Each row is a point on a landscape with many valleys, with its height.
From any point a ball rolls to the lowest of the 6 points nearest to it. It stops when none of these is lower. Distance is the straight distance between rows; heights are no part of it.
zov: [ 97 173 118 127 113 117 121 110]  h=47.8
pev: [154 141 115 117 127 104 115 124]  h=52.3
tido: [ 72 146 133 150 107 152 150 129]  h=30.3
vaz: [192  78 134 112 136 121 126 131]  h=60.2
Lupad: [178  74 152 106 208 130 130 144]  h=78.3
gef: [103 190  99 111 144 101  75 108]  h=44.3
Ruso: [ 52 125 129 169 114 179 140 150]  h=40.4
Fov: [ 75 163 127 141 108 138 139 117]  h=39.9
sopup: [171  89 146 108 207 120 118 148]  h=75.5
Lir: [162  80 148 130  66 143 182 106]  h=65.5
nat: [132 171 103 113 160  92  71 121]  h=55.9
mipo: [191  88 129 113 120 117 133 122]  h=55.6
vev: [172  94 137 122  80 130 159 113]  h=52.4
Kaz: [115 146 130 135  98 126 149 118]  h=20.7
vogaf: [172 119 123 115 129 109 119 129]  h=60.3
Rim: [197  68 142 118  92 131 154 107]  h=65.1
Muka: [ 50 172 126 142 121 151 121 118]  h=62.7
faka: [175  73 149 125  68 143 178 101]  h=65.9
safu: [113 108 150 148  78 155 184 126]  h=17.0
rep: [139 161 104 112 158  94  82 124]  h=55.4
zaze: [152 134 122 122 111 110 126 123]  h=35.5
mas: [ 58 100 117 180 107 193 118 172]  h=62.2
mafen: [168 126 121 115 168 105  97 142]  h=61.0
rofu: [160  83 164 103 229 127 140 139]  h=75.1
Bedi: [ 49 112 120 176 116 192 118 164]  h=56.4
bune: [ 45 177 122 136 124 150 116 112]  h=69.6
duge: [100 187 108 116 131 105  91 105]  h=47.4
mim: [172 112 128 109 171 106 103 143]  h=67.5
dubo: [185  95 131 111 151 115 116 137]  h=75.8
tete: [ 43 121 117 171 118 188 116 160]  h=64.9
datim: [ 64 112 132 171 106 182 149 158]  h=39.2
Pab: [176 110 127 120 111 114 132 121]  h=50.3
rase: [ 96 122 142 150  89 155 171 130]  h=33.9
dozug: [128 170 105 116 141  99  91 118]  h=54.2
kis: [163 115 125 110 192 107  98 150]  h=61.8
tuvi: [149 118 134 125  87 124 154 117]  h=38.5
Givu: [168 123 119 115 138 105 109 132]  h=67.2
pavub: [120 157 124 126 107 116 132 114]  h=30.9
zovab: [125 176 103 113 146  96  81 117]  h=53.4
gosol: [ 67 121 136 162 104 173 158 147]  h=29.4
gibad: [ 73 119 135 168  96 172 164 147]  h=35.1
Zifi: [ 73 189 120 126 122 126 111 103]  h=68.5
pogod: [ 95 181 113 123 120 112 107 105]  h=56.8
Noz: [ 43 151 127 155 120 165 129 132]  h=50.2
tiz: [139 110 145 132  78 136 175 118]  h=58.7
gafe: [149 127 128 123 100 118 139 119]  h=39.5
gera: [ 91 139 136 146  96 145 162 125]  h=29.3
Kiko: [121 165 115 120 118 108 115 112]  h=43.8
rudo: [159 104 144 107 217 115 112 151]  h=68.8
dek: [189  66 143 124  77 136 165 104]  h=65.6
Sav: [130 134 133 129  91 125 154 118]  h=28.0
redi: [136  96 152 140  70 152 189 118]  h=52.1
nok: [157  97 155 105 227 120 122 148]  h=71.0
Zin: [176  97 129 111 176 112 107 143]  h=76.8
lidan: [174 103 133 110 190 114 109 149]  h=70.2
ped: [150 139 114 113 190 100  82 147]  h=57.3
sife: [137 141 129 127  99 117 142 117]  h=30.8
rek: [124 120 140 139  80 139 170 120]  h=45.1
ruv: [162 133 115 113 150 102 102 135]  h=64.0
Tef: [152 150 108 113 177  96  79 138]  h=56.6
lefov: [ 90 155 132 138 102 135 150 119]  h=28.8
Budul: [120 103 149 143  75 156 186 125]  h=34.1
Gudus: [ 75 173 122 136 115 128 126 111]  h=56.5
zavel: [141 157 102 112 169  93  77 133]  h=56.1
Puba: [156 108 138 127  82 130 163 115]  h=47.3
nenuf: [ 65 134 136 159 111 164 153 138]  h=13.4
Zok: [188  72 139 111 171 123 122 140]  h=73.7
buti: [110 180 109 118 131 104  97 110]  h=51.5
Gini: [154 136 114 114 180  97  86 145]  h=57.2
til: [182  90 133 113 171 119 119 141]  h=83.5
naba: [101 167 121 130 109 119 130 113]  h=40.9
kov: [158 118 132 108 212 106  98 153]  h=62.3
Fovin: [203  67 137 117 117 127 139 121]  h=61.7
Relit: [ 87 112 145 159  89 168 174 138]  h=18.0
mufa: [ 77 107 138 167  95 179 166 151]  h=37.4
ror: [136 148 119 121 113 109 127 119]  h=42.4
ranot: [120 173 110 117 127 102 102 114]  h=50.9
Fala: [ 92 198 104 111 141 103  76 100]  h=28.6

For each start below, name the point where the ball stops.
vev -> Kaz
buti -> Kaz
dek -> Kaz
Lir -> Kaz
bune -> nenuf

Two balls start at each pair of points below. Name the first point that both come to, or write none.
kis and mim -> Gini
faka and pev -> Kaz
Rim and gafe -> Sav
mafen and nat -> gef
Tef and ped -> zovab
